A landscape with many peaks, sampled at points; each row gives a point and its height.
From any point a climber steps to the highest of the 2 points nearest to it. It stops when none of these is higher. Distance is the straight distance between rows; heights are no part of it.
J228:   5  11   2  11   6  21 -11 -13 -18  12   5   2  -2 -15  -7 -13  15  -1   0  14 -16   6   1  (h 267)
J819: -22 -32  14  14   5   3   0 -21  -3   3 -18 -26 -31 -13  -1  -4  18  15  26 -22  -8  -5   2  (h 637)
J990:  16   9   1  16 -11  -7  21  17  10  20  17  10   6  12   1  -6 -33 -18 -12   3  -1  -9   6  (h 474)
J623:  28  18   3  17 -19  10  -4  -4  12  15  22 -15   6  -4   7 -19  12 -11  -1  23  -6   3  15  (h 296)
J664: -22  17  -7   9   4 -14  -4   2  26   3  12 -11   4  -3  10 -12 -19   2 -17   2   8 -18  36  (h 226)
J66:  15  17 -19 -24  -1  20 -26  12   2  -6 -14   0  -3   1  -5  17  19   5  -6  18   5   9 -12  (h 243)
J19: -11 -18   1   6   7  19 -10   3 -25 -12  -7  11 -11   4 -17   0  -2 -10  -1   4  -7   1  -1  (h 62)
J233:  21   7  -4   2 -10 -22  -6  19  10  19 -12  -7 -29   0   5   3  -4  19 -13 -26   6  -6 -13  (h 183)
J71: -10 -30  17  13  -1  13  -4 -23   1 -25 -25 -19 -14 -11   6   5  19  27  20 -16  -1  -6   6  (h 689)
J610:  19 -34   9   3 -16  -9  13  -1 -15  23 -18  -5 -35  16  -7  -8  -7   8  14  -1   3  -7 -17  (h 420)
J184:   8 -12   8   2   1 -19  27 -20  18  -4  -3  12  23  15   8   9 -21  21   3   2   2 -20 -11  (h 12)
J302:  -6   8 -16 -17  -8  -1   4  35  15   1   5   1 -26  17  13  -7 -18  -4 -10   0   6  -5  20  (h 165)
J396:   8  22 -15 -17  -1   3   1  17   4   1   6  11   7   4   5   8   1  -8 -10  10   2   2  -5  (h 220)
J839:   4  32 -10  -4   6  24 -22  -4 -18   3   3   8   9 -12 -14  -3   9 -12 -13  20  -2   4  13  (h 236)
J935:   0 -31  -1  -1  -7   5  16   7  17 -30   6   9  11   4   0  19  17 -11  -3 -10   2   7 -16  (h 43)
J215:  34   8  -5  18 -25   8  14  19  16  16  11   8  -1   9   2  -2  -4 -10 -16   5  -3  -6  -3  (h 502)
J566:  -3   9   3  20   9   7 -11 -27  24  25   3 -15  -7 -18 -11 -17   9  18 -15   4  -9 -12  28  (h 259)
J17:  -7  -7  -2  -7   7 -15   2  -3  -2  11   4   8   9 -17 -13   0  10  -9   3 -22   1  21 -14  (h 322)
J592: -15  -2  14 -25   7 -15   0 -13   5  -4  22  -9  33   7  -2  -2  -9 -19  13  14   1  15  -2  (h 87)
J533:   4  36 -11   0  21 -20  -7   0 -17  11  -9   6  -7 -10  -1   5  -9  22 -20  -6   1 -10 -10  (h 577)
J598:  -2   4   0  -9   7 -18   3  -9   1   6  -4 -17  24   5  -4  -2  15  -4  42 -10   4  27 -22  (h 364)
J433:   2  19   1 -11   1  -5  26  13   0  -7   6   9   8  22  29   3 -37  -3  16  18   0  -6  -1  (h 421)
J259:  -6  30  -9 -11  13  -3 -15 -20  13  -4  12  -5  30 -17  -3  -1  14   5 -13  15   4   2  13  (h 497)
J98:  12  -2  -3  -9 -12  -5  38   9  13 -15  -6  15  -1  27  32  11 -23  12  14  10   3 -16  -4  (h 398)
J249: -16  -4   0   3  -1 -19  -3  19 -17   3   1  -4 -11  11  14  -5 -20   1   9 -14   7   0   0  (h 189)
J498: -11   2   1   3   7  10 -25  -6 -29  17 -11 -19 -16  -7  -5 -15  14   2  33  11  -8  19  -6  (h 332)
J141:   0   9   8   4  -4  -4  21  15  -7   7  13  10   6  21  10  -6 -49 -18   6  10  -1 -11   1  (h 447)
J20:  -6  -6  -7 -16   8 -17  10  -3   4  -2 -14   9  -8  19  -4  11 -22  15  -9   4   8 -20  -6  (h 145)
J763: -10   4  -5  25   2  -8  12  -8  21  -2   9  -4  16   6  11   0 -25   0  -6  15   6 -21  27  (h 212)
J316:  18   8  -8  16   2  15  17  -2 -19 -14 -12  27  12   7   3  16  -3   3  -8  14  -7  -7 -23  (h 45)
J56:   7  20 -24 -27  -7   1   8  35  18   0  12  12 -15   5  -1   3   0 -23 -18   4   4   6  14  (h 202)
J753:  25  17   0  16   1  -3  -2 -18   8  30  -5  -2  -4   4  -8 -11 -10  22 -18  17  -6 -17   7  (h 578)
J543: -20 -21   4  11  11  -7  -2  -9  -4 -30 -23  -8  -4  -4   2  12   8  13  22 -27   4  -2  -3  (h 757)
J162:   0 -37   0   6  -4  25   4 -14  -8 -17 -27  12 -15  17 -24   4   1  -2 -10  11   3 -19   1  (h 46)
J937:  -8 -28   2 -18   0  -1 -13  -9  23   1  12 -18  10   4  -5  -4  19  -1   9   6   3  15  -1  (h 65)
J296:  37 -18   9  14 -28   1  13   4  -8  12 -19   6 -30  12   2  -7  -4  15  -3   2   3 -17 -14  (h 445)
J50:  24  -5  -5   5  -4  14   9   0  35 -12  -4   9   5 -11  -2  18  21  10 -23 -14   0  -7  -5  (h 44)
J519: -15 -15  -1 -22   1  -3   0   6  33 -25  12  -3   8 -11  -5  13  21 -13 -13 -16   6   4   7  (h 769)
J481: -14 -32   9 -10   0 -23   5  -7 -10  -6 -16  -3  -2  24   3   3 -25  11  25  -1  12 -10  -9  (h 124)
J661: -20 -21 -12 -22  -1   8  -4  16  36  -8 -10  -2 -16  13 -19   7  -3  -7 -27 -10  10  -8  16  (h 633)
J582:   3  45 -13   4   9 -25  10  16 -24   4 -11  10  -8  -8  20   5 -12  15  -2 -10   1   1 -16  (h 535)
J540: -28  18   4  12  16   4  -8 -11   5 -24   3 -11   9 -12  20  -3  -5  17  -5  -2  -1 -22  32  (h 581)
J541: -20   1   2  -6  13 -13  -5 -23  -1  10   2 -22  18 -15   6 -10  22   8  35  -4   0  23  -6  (h 392)
J67: -20 -14   5 -16  24 -10  -1 -20  -4   3   5   4  28  10 -14   0 -20  -1  10  11  -3   7  -6  (h 100)
J64: -34 -17   3  -1  10  -5   5  10   4 -33  -5   1  -4  -9  12  12  -3   4   4 -30   6  -4   8  (h 691)
J231:  -1  37  -8  -3  -1 -19   9  16  -1   4   6   4   1   0  34  -4 -18  16  -1   0   3  -3   1  (h 501)
J669:  22  -8  -1   3  -7 -14   3  15  -7  24 -10   7 -27   8 -13   4  -9   6 -12 -14   1   0 -21  (h 194)
J203:   1 -16   1  -8  -6   7  -6  17  31   3  -9  -6 -23  -4 -18   6   1   3 -29 -30   3  -7  10  (h 675)
J104:   2  -1  -3   0 -12   5  -1   8  19  -3  20  -1   3  -5 -15  -3   9 -34 -17   1   2  -1  20  (h 647)
J342:  -6  -2 -17 -26   5   3 -17  16  -4  -5 -22   4 -14  15  -8  15   0   3  -2  11   8   5 -12  (h 223)
J700:  13   4   5  -3 -15 -24  11  13  27  13  23  -3  12  -4  20  -5  -7   4  -6 -16   5   5  -4  (h 455)
J652:   1  28   1   8  -7 -26   1  13   9  11  19  -4   7 -15  29 -13  -7  14  -4 -20   5   0   6  (h 476)
J702:  28   5  10   4 -20   4  -3   6   7  13  16 -14   6   5  18 -11   5   0  11  11  -4   9  -5  (h 318)
J909:  -1   4  -7  -3  -6 -10   1  20  -6  -5  -1   3   1   2  12   6  -1  -5   8 -10   5   9 -14  (h 203)
J986:   7 -17  -6   5  -9  11   4  22  26   9   7   7 -14   1 -22  -1  -1 -21 -27 -15   2  -2  10  (h 631)
J372:  -6  30   3 -17  12 -13 -10 -22 -10  15  12  -3  31 -15   0  -7   6   1   1   9   4  19  -3  (h 458)
J469:  15  13  -8   0   2   0  14  -6  22 -19   2  14  27 -16  11  22  20  11 -15  -6  -2   2 -14  (h 34)
J518:   4   7  -1  -3   3  19 -29   6 -27  13  -6   1 -20  -9 -17  -9  11  -7   5   7  -5  13  -2  (h 298)
J537: -29 -20  16  18  11   8  -3 -14  -6   8   5 -17 -18 -25  -1 -12  14   5  15 -19 -13   0  12  (h 594)
J10: -20 -26   6 -11  12  -7 -11 -20 -10  -1 -10  -9   4  20  -4  -4 -12  12  18  16   1  -1  -2  (h 113)
J572:  12 -24   0  -1  -7  10   0  -6  27  -9   2  -5   7   4  -5  10  22   5  -5   1   0   4  -9  (h 54)
J247:  39  20  -6  25 -11  12   3  -1   5  23  -3  11  -3   1  -4  -4   1  10 -20  12  -8 -10  -4  (h 538)
J831:  -2  21 -15 -22  13   8 -15   2 -18   7  -3  20   8 -10 -27   7   4 -16 -21   6   0  10  -4  (h 209)
J230: -13  28   2  -1  11 -17  -5 -28 -14  17   7 -10  18 -30   4 -11  24  -1  15 -13   1  28  -1  (h 424)
J749:  25  14   0  19  -1  12  15  -2  -7  -9   1  22  19 -16   7  11  14   3 -13  -4  -8   4 -23  (h 30)
J267:  21  18  -6 -18  -8  14 -16   2  -3  -8   3   6   5 -14 -10  11  31 -17 -10   9   0  17 -10  (h 270)
J486:   4   1   7 -11  -9  -4  -1  -4  33 -11  20  -1  12 -17 -16   4  32 -25 -19  -4  -3   7   9  (h 703)
J278: -13  -5   3 -14   0  -5  -4  14  16 -23   4 -12   0 -23   3  18  21  -8   8 -40  10  13   4  (h 704)
J928:  -9  29  -1   8  16   0 -17 -12  13  -6   6  -6  16 -25   7  -2   8  23 -13  -4  -3 -12  22  (h 537)
J884:  12 -12  -6  15  -6  22  13  -7 -15 -21 -23  20  -4  19  -4  10  -3   6  -5  21  -1 -27  -6  (h 61)
J947:  33  -9  -2  19 -31  16  13  10  18   0 -12   7 -16  13   9   1   2   7 -15  -1   5 -20  -2  (h 472)
J923:  -9  12   4  22   7   1 -11  -6  22   7   7 -11  -7 -17  -6 -14  -9   7 -24  -8   0 -19  38  (h 242)
J965:  -9  -1   2 -11  15 -29  11  -8   0  19   2  -2  24  -3 -12   0  -8  -4  25 -18   4  24 -23  (h 341)
J725:   7  -5   8  20   0  28  -4 -14 -40  -2  -6   4   0  15   2 -10  -4  -1  18  34 -12   1  -3  (h 104)
J291:  -5  -7   3  13   0  18  -8  -4 -39 -15 -16   4 -17  20  -1  -5 -12   0   5  21  -1 -18   6  (h 82)
J690: -30  -4  14   8  15   1 -10 -12 -14  -3  18  -5   1 -28  -3 -17   4  -8   4 -20  -7   5  23  (h 547)
J941:  19  10   0  25 -12  18 -11 -11  28  17   8 -16  -5 -13  -1 -14  13   6  -9  12  -3  -5  27  (h 276)
J438: -11   5  12 -20 -12  -2 -11   4  -1 -30  12  -6   3 -21   1  15  30 -31   7 -19  -1  18   9  (h 718)
J978:  13 -15  11  10 -11  -2   0  -4 -27  25 -13 -14 -26  17   4 -10  -7   7  35   9  -5   3 -17  (h 396)
J738:  14 -19   9   8 -24  10   4   5   8  -6   7 -13   1  22  23  -6  -4   0  14   9   3  -2   1  (h 339)
J600: -16 -10   9 -16  -8   9 -16   7 -17 -22  16  -7  -1  -4  -4  -3  17 -38   9   1   0  20   9  (h 636)
J574:   3  -4   7  14  -5  15  -1  -5 -30  24  -8 -18 -11   2   8 -11  12   0  42  17 -13  18 -20  (h 365)
J308:  -2 -12   5 -10   3 -29  24   1 -15  -5 -15   6 -11  23   9   7 -38  10  11  -2  10 -22 -14  (h 134)
J679: -25   1   3 -19   2  11 -26  11  -5 -16  11 -11  -3 -13  -4  -2  10 -19   0  -9   5   7  27  (h 572)
J647:  -9  14 -10 -10  22  10 -14   2 -50   8 -12  20   2  -2 -28   2  -5 -17  -4  14  -5  15 -15  (h 182)
J635:  -9 -24  12 -19   6  -8   3 -19  22   7  25 -12  23   4 -17  -6   7 -15   9  21  -5  11   1  (h 75)
J751:   4   4   9  22   7  24  12  -8 -46   6   1  16   8  -1  -3  -9  -1 -11  12  17 -15  15 -15  (h 129)
J511:   3   3  -7 -24  -2   0 -12   0  -8   1   0   7   3 -19 -23  12  24 -27  -3 -15   3  29 -12  (h 297)
J505:  14  34 -11  -2  17 -19   0  -9   1  22  -7   4   4   6  -8   3 -18  25 -25  15   0 -21  -4  (h 621)
J893: -34   0   3   0  11   6 -24  -4  -8  -9  14 -12   3  -5  -4 -18  -5  -6   1   2   1  -2  30  (h 524)
J14: -17   3  11  12  10   5  -8   2  -2 -24   1  -9   1 -22  17   6   6  14   4 -24  -2  -8  21  (h 632)
J222:   6  -7  -1  -2  10  11   4  -1 -33   4  -6  20  12   7 -20   6  -5 -14   6  15  -6  17 -24  (h 156)
J824:  10 -25  12  20 -21  16  -2  -9  -7   1  -4 -10 -14   8  19 -12  11  11  25   5  -6   5  -4  (h 363)
J569:  -4 -13   7  18   8  -9  28 -17 -12 -12  -4  22  20   9   4   6 -16  11  -4  -2  -6 -15 -12  (h 22)
J744:   0 -25   3  13   4   0  19  -8   2 -13   5  17  16  -3   0   7   4  -3  -1 -13  -7   6 -15  (h 33)
J517: -21  -4  -4  -8  -6  -4   6  31  -7  -5   9   2 -16  25  21  -7 -26  -8   6   3   4  -7  12  (h 177)
J716:  -8   0 -11 -12   0  -9  -1  12  16  11   0  -1  -8  19  -3   0 -20   5 -16   3   8 -13   9  (h 154)
J388:  10 -14 -10 -10  -5  -1  -2  15  -7  -1 -28   6 -26  14 -11  17  -2   7  -5  -7   9  -4 -22  (h 208)

Call two points neighbours if one is among the 2 nearest of the other. Go from one point of each pair to the other, from neighbour to neighbour, staying as high as possible. Name the lowest point that can't be avoided.
J543 and J438 | J893
J438 and J519 | J278
J203 and J519 | J986
J884 and J505 | J162

For each start below, name the point where the climber stops.
J233 | J543
J669 | J543
J19 | J505
J751 | J505
